Points on a hilly landscape, in no order, each with its height.
From any point a ball takes the steepest step (drop divided by distance) to one of its 2 nearest points. It stops when none of these is lower. Distance is the straight distance between rows; heights are no part of it.
<818> height 4.66: [ 10  -7   4   2  -5  -4  -3  -2  11  10  17 -15 -12  -5 -12   4  22   4
  -2   7  13]
<921> height 1.55: [  7  15 -11  -8  20  -2  10  -9   8  -5 -11  -5  19   6  -8  -8  -1 -12
   6 -10 -12]
<539> height 4.69: [-17   1 -20  -1   4  -2   1  -7  -1   0  11  15 -21   8  -1 -16 -10   4
  -9   3  -6]
<354> height 2.29: [ 13   8  -3  -9  12   2   1   6   2 -11   1   4  -1   6  19  15   9 -16
  -2  -8   9]
<659> height 4.83: [  1 -17   4   2   6  11  -4  -1   3   0  11  -6  -4   5  -1  13  23   8
  -5   6  14]
<330> height 2.21: [  2   7 -12  -4   8   2   7 -13   3   7 -18  -9   2   6  -8   3  -8 -15
   1  -9 -23]
<71> height 3.47: [ 23   9   5  -4 -11  19  -2  -2  -1 -17  11   7   4  -5   9  19  -1  -8
  -1  -5   8]
<138> height 4.25: [  8   7 -12  15  -8  -8   7   4  16  10   0   5  -8   2  -2  16  -2  -2
  17  -7   1]
<316> height 3.46: [ 14   9   8  -8 -17 -12   2  -7  -4   3   1  -6  -8  -9  -3  -5 -17   6
   0   8  -9]
<860> height 3.75: [  3  13  -3   3   9   7  -7  -3  -2 -10   5  12 -14  18  15   9 -18   3
  13 -13  -3]
<254> height 4.47: [ -3   4 -16   3   6  -3   5   2  -5 -11  15  16 -15   3   5  -9 -11  -8
  -8  -6  -8]
<231> height 6.35: [-2 -6 20 -3  2 -4 -9  0 -4 -3 11  7  1  3  0 -3  0 26  7  7 15]
<637> height 4.28: [  3   3  -1   7   8   7 -12   3   5   3   4   6 -15  13  12  22  -4  11
  16 -10   9]
<100> height 3.13: [  4  11  -8  -5   1 -13   8  10  11  -4  -8   8   7  -1  15  -2   7 -20
  -4  -7   8]
<421> height 5.86: [  0  -9  20   1 -17   3 -14  -3  -7  10   1   1  11 -13   7  -7   8   6
  18  14  13]
<246> height 5.16: [ -6   7  14   0  -4  -6   5   5  -7   2   0 -22   7  -8 -21   5  -9   9
   3  -4  -7]
<618> height 5.60: [ -4   1  12   4  -2  -3 -21  18   2  14  19 -14  -7 -21  -2  13  15  -6
  19  -2  -1]
<44> height 3.90: [ 13   8   3   7  -9 -18   6   3  19   0  -5   4  -1  10  -2   5   9  -9
  17  -4   3]
<876> height 3.29: [-13  11  -5   3  11  14  -7  -3  -4  -8  -7  14  -1  15  13   1 -12 -10
  14 -14 -15]
<894> height 4.65: [ -4   4  22   3 -10  -4   0  12   0  -1   6 -23   5  -9 -16   8  15   2
   1  -3   3]
<1028> height 4.26: [  9   4   7  -8 -13 -12  -5  -4  10   9  15 -12 -18  11  -5   4   8  14
   1  12   7]
<276> height 6.78: [-10  -4   0   1  -2   3 -16  -3  -9  26  -5  -6  -5  -3  16  15 -10   7
  18   6  -4]
<952> height 6.83: [  3   5  19  -2  15  -2  -2   4  -1 -14   8   0  -9   9  -6   8  -5  20
  -2  -9  -3]
<958> height 5.13: [-18  -5   4  -4   8  -5 -10 -11  -6   2   2  13   2  -1  -8 -23 -17  20
   3   8  -2]
<799> height 3.16: [  5  -1 -14  -8  10   4   3 -11   1   1  -9   4  19  -1   6 -33   7 -11
  -2   7   8]
<925> height 4.61: [  7   7 -10  11 -16  -6  -4  10  18  18   4  -3  -7 -15  -3  22  10  -5
  14   3  -2]
<947> height 0.90: [ 15  16  -3  -6  15   5  12  -6  -4 -18  -1  -6  13   5   1   3  -3 -15
   2  -9 -13]
<516> height 2.99: [ 19  16   0 -16  -4  10   4  -2  -4 -17   2   5  12   8  22   7   3 -15
  -2   2   6]
<454> height 5.68: [  3  -3   9  -4 -30   7 -16   2   2  13  -4   0   5 -12  12   2  14   0
   4  17  11]
<304> height 2.72: [ -5   7 -10  -8  -7   2   4  -8  -2   7 -11  -6 -10   3  -1   5 -22  -9
  -9  -2 -22]
<695> height 4.24: [ 19   2  -1  -1 -19  -7   6   2  17   3  -9  -7 -10  -5   7  -2  14 -15
 -10   9   3]
<756> height 5.35: [ -5 -19  -4   5  19  16  -1   5  -8   0   5  -7  -7   7   1  13   8  13
 -12  -1  -2]
<752> height 5.93: [ -6  -8   5  -3  23  -6  -3   1   0  -5  -1   9 -12  22  12  -8   5   9
   3  -2  -6]
<765> height 6.63: [ -7  -4  -3  -4   3  12 -14 -10  -9   9 -11   8  -2   5  20  12 -17   2
  10   2  -6]
<261> height 3.51: [  1 -14 -11  -2  17   6  -2  -8 -11  -5   0   7   5  -5   6 -21  14 -11
  -6   6  -4]
<32> height 3.10: [ 10  -5  12   0  -4  -8   6  -4  -9 -14  10  -8 -15  16   1  -9  10  -7
  -5   3  -8]
<726> height 6.92: [  3  -6  22   7  11  -1  -3  11 -14  -8  17  -8  -3 -19 -11   1   3  14
  -2  -1  -9]
<374> height 2.14: [ -7  11   6  -2  -4  14   4  -7 -14 -14  -3   2   4  -1  -6  -9 -15  -8
  -1  -7 -22]
<655> height 3.12: [ -1   4  -1  -3 -24   3   1  -2  -5   8  -3  -5  -6   2   5   5 -14  -1
  -3  10 -11]
<982> height 2.91: [  9   6 -18  -3   0   3  13  -4   9  -1 -18  -3  21  -3  -5 -36   4 -21
  -4  12  -2]
<408> height 6.49: [-24  -1  -5  -3  -7   5 -12 -14  -5  16  -6   7  -4   9   7  -8 -14   7
   8  11  -8]
<718> height 6.57: [ -4  -1  14   0   8  -9   2   1   3  -6  13  -5  -7  14 -16  -2   5  24
  -1   0  10]
<126> height 1.56: [ 18  10   7   3 -11   5   9  -5  -8 -14   0  -1   6   3  -4   0  -8 -11
   6  -7 -12]
<243> height 3.76: [ -4  11 -27  -8   9   3   5 -11   5   1  -5  13   7  -7 -16 -14 -15  -9
  -6  -3  -9]
<338> height 3.91: [ 15  -1 -10   3  -4  13   6   1  -1  -7  13   4  -2  -1   0  20  -1  -5
  -9  -5  11]
<1023> height 5.48: [  6  -2  -5   0 -26   4  -4   5   1   8   3  10   1 -23  11   3  -1  -2
  -6  14  16]
<851> height 2.79: [  0   0 -12   6   3  -3  14   0  -1  -4  -2  -3   7   1 -14  -5  -2  -2
 -13  -8  -1]
<639> height 4.67: [-22  -4   3  -2   8  -9  -1  11  -2  -3  -3   6  -3   0   4   1  -5  11
 -14  -3   6]
<653> height 5.04: [  5   4   3   2 -11 -14 -14   8  15  25  14  -9 -10 -19  -3  12  10   0
  20   5   0]
<859> height 7.20: [ 14  -3  19  -8   7   0 -11   5   8 -11  22   0 -19   1  -4  11   9  16
  -6   0   4]
<727> height 1.88: [ -1  -8 -20   7 -12  -6  -1  -4   5  28 -16  -6   2 -13  -1  -4  -2  -1
   8  16  -9]
<62> height 5.01: [-13  -4  -6  -2  15   3  -2   8  -6 -11   0  20   9  -4   8  -5  -6   2
 -11  -7   8]
<425> height 1.94: [  1  -9 -14  15   8 -19   1   4   3  11   0  14  -3 -17  -2  -8   0  -3
   4  -7   6]
<561> height 3.82: [ -2  -1  12   1   0   0   7   8  10  -9  -2 -11  12   0 -20   8  12   7
 -11  -8  16]
<250> height 5.49: [-19   4  10  -3   5   0   2  -3  -4  -1 -13 -10  13  -1 -20  -7 -15  11
  -2  -7  -8]
<229> height 1.71: [  7   0  12 -17 -10   0   2   2   5 -12  -6   3  14  10  12 -11   9  -5
 -11   7  24]
<283> height 2.49: [  9  -4  16  -7  -9  -2   1  -1  -4 -10   3   3  -2   4   7  -4   7  -2
  -6   6   9]
<880> height 4.09: [ -6   4   4   0   6  -8   4  15  -2  -8   3  -1  -9 -15  -4  10  -9   3
 -19 -10   0]
<345> height 2.80: [  0   3   2  -5  -9   0   8   8  14 -10  -9   4  16   9  -5   3   4   4
 -11  -3  29]
<18> height 3.32: [-12  -6   4   0   5   7   3  -5  -4  -5 -16   2  16  12   0  -4   4  -4
   0  -7   2]
<26> height 6.14: [ -7  -5  19   0  16  -7 -10  -3  -4  -4   1  14  -1  10   8  -8   0  18
  17   0  -1]
<932> height 4.30: [  4  -7 -12  -4  -3  14   9  -6   0  -2   6  -2   1  20   0   8   4  -1
 -11   3  10]
<648> height 1.32: [ -5 -10 -19  14   2  -8   1  -6  -2  17  -4   6  -4 -10  -3  -9   1 -12
   7  -1 -12]
<61> height 5.33: [-18   3   4   3   9   0  -2  -4  -5  -7   7   6   8   6 -17 -11 -16  21
   2  -6  -5]
<914> height 3.41: [  6   1   6 -12   9  -4  -2   9   6  -4  -9  -6 -10  -2  10  23   6  -8
 -15  -5   6]
<31> height 3.87: [  2 -15  -7   9   2   8   0 -10 -14   1  12   8  -2  -3  -1  -9   3   2
   2   3  -3]
<320> height 5.26: [ -6  -4 -12   2  -6   3   0   5  -7   0   3  19   6 -17   6  -1 -11   0
 -10   0  14]
<994> height 2.27: [  2 -11 -14   1  -1   7  -5 -11   1  22 -21   1  13 -10   2  -3  -8  -2
   2   6  -2]
<793> height 2.67: [ 20   3  -8  10 -12  -2  18   0  10  -6 -11  -6  18   0 -12 -28   3 -12
   2   8   1]
<498> height 3.35: [  7  10 -15 -12   8  -4   9  -5   2  -7  -5   1   9  -9 -11 -20 -17  -3
 -21  -3   1]
<133> height 6.22: [-13  -6  13  -3  -3  12  -7  -4 -18   2 -15  -1  12 -15   3   0 -10  -1
   2  -2 -12]
<174> height 3.44: [ -4   0  -1   3   8  -4   7   6   0  -4  -6  -9  -6  -2  -2  13   3  -8
 -12 -10  -3]
<531> height 6.38: [-18  -6   7   0 -10   7  -8  -9 -16   4  -5   1   0   2   9 -14  -1  -3
   4  12 -12]
<306> height 2.63: [  8  -7 -14   5  16 -14  -1   4   7   8  -2  12  -2  -3   8   5  13  -6
   4  -8  14]
<748> height 3.52: [ 16  12 -10  -4  -2 -14   9   1  15   2 -18   3  12   9  13   2   3 -15
  13   1   1]
<710> height 4.79: [ -9   0   2   4 -11  -1  -6   5   5   8   4   5  -2   5   5  15   2  10
   9  -1  16]
<127> height 4.57: [ 17  -6  -3   1 -22   9   3   4  19   9 -15 -11   7 -15   1  10  21 -14
  -8  11   9]
<745> height 4.16: [  9  -9 -14  12  18  -5   4  -6  -7  -4  15   7 -13  -2  -4  -6   2  -4
   5  -9 -11]
<441> height 4.58: [-17  -6 -12   8  -6  16   7   0  -1   0  11  -8   3  14  -6   8   1  11
  -9  -1  10]
<492> height 4.92: [-13 -11 -14  -6  13  -5  -1 -10  -2   9   7   4  -8  -1 -11 -18  -5  17
  -9   5   2]
<465> height 4.86: [-17   0 -11  14  -1  14   0  12   0  12  16 -15   3   4  -8  19  -2  13
  10  -3   8]
<389> height 3.88: [-12   9   7   9  -5   5   6   3   0 -13 -15   6  27   6  -5   0  -6  -2
   8 -12   4]
<766> height 2.75: [-12  -9  -1  -2  -1   2  -1  -7   2  12 -20  -6  13   4   0   5  -2   4
   0   3   8]
<309> height 2.24: [ 12   3 -10  12 -13  -2  13   4   8  -6  -7   4  15   0 -13  -4  -4  -5
   1  -3   3]
<348> height 2.76: [-17  14   1  -9   6  18  -2   0  -7 -18  -9   8   8  13   8  -5  -5 -14
  -2  -8 -17]
<257> height 5.69: [-10 -15   3  -3  24   4  -6   0  -7   4  -1  -2 -13  11   5  -1   1  18
  -8   3 -11]
<855> height 7.15: [  8 -10   5   8  15  -8   1   4  -5   4  14 -10 -16 -18 -10   5   8   5
  -5  -2  -4]
<53> height 3.56: [  1   3  -2  -7   0  -9  11 -11   3  -5  -1  -9  -8  23  -5 -11   2  -6
  -3   0 -11]
<762> height 3.92: [ 11   6  -5  -4  -9 -16  12  -2   8   3 -12 -12 -10   9   3  -3   0 -12
  -9   6 -11]
<344> height 3.89: [  6   7   5   4 -13  -9  -1   0   0   3  28  -3 -18   1  -2   0  -4  13
  11   8   1]
<300> height 6.04: [ -6 -12  23   2  -4   0  -6  -3 -15   3  -9  -7  15 -15  -2 -15   3   4
   5   8   2]
<91> height 6.19: [ -6  -2  23   1   2  -3 -14  16   0   3   8 -13 -16 -16   6  15  19  -4
   2   1  -7]
<839> height 6.65: [ -6   2  29   1   1   2  -4  16 -12 -12   7  -5 -10 -11   4   5   6   6
  -5   1 -11]

For each start below, name every point that the ball comes to, in order.
<276> => <408> <531> <133> <300> <421> <454> <1023> <320> <62> <639> <880> <174> <914> <354>
<958> => <492> <539> <254> <745> <31> <261> <799> <982> <793> <309>
<756> => <659> <818> <1028> <344> <316> <655> <304> <330> <921> <947>
<127> => <695> <762> <53> <32> <283> <229>
<839> => <91> <618> <653> <925> <138> <44> <748> <100> <354>
<465> => <441> <932> <338> <71> <516> <354>
<765> => <408> <531> <133> <300> <421> <454> <1023> <320> <62> <639> <880> <174> <914> <354>
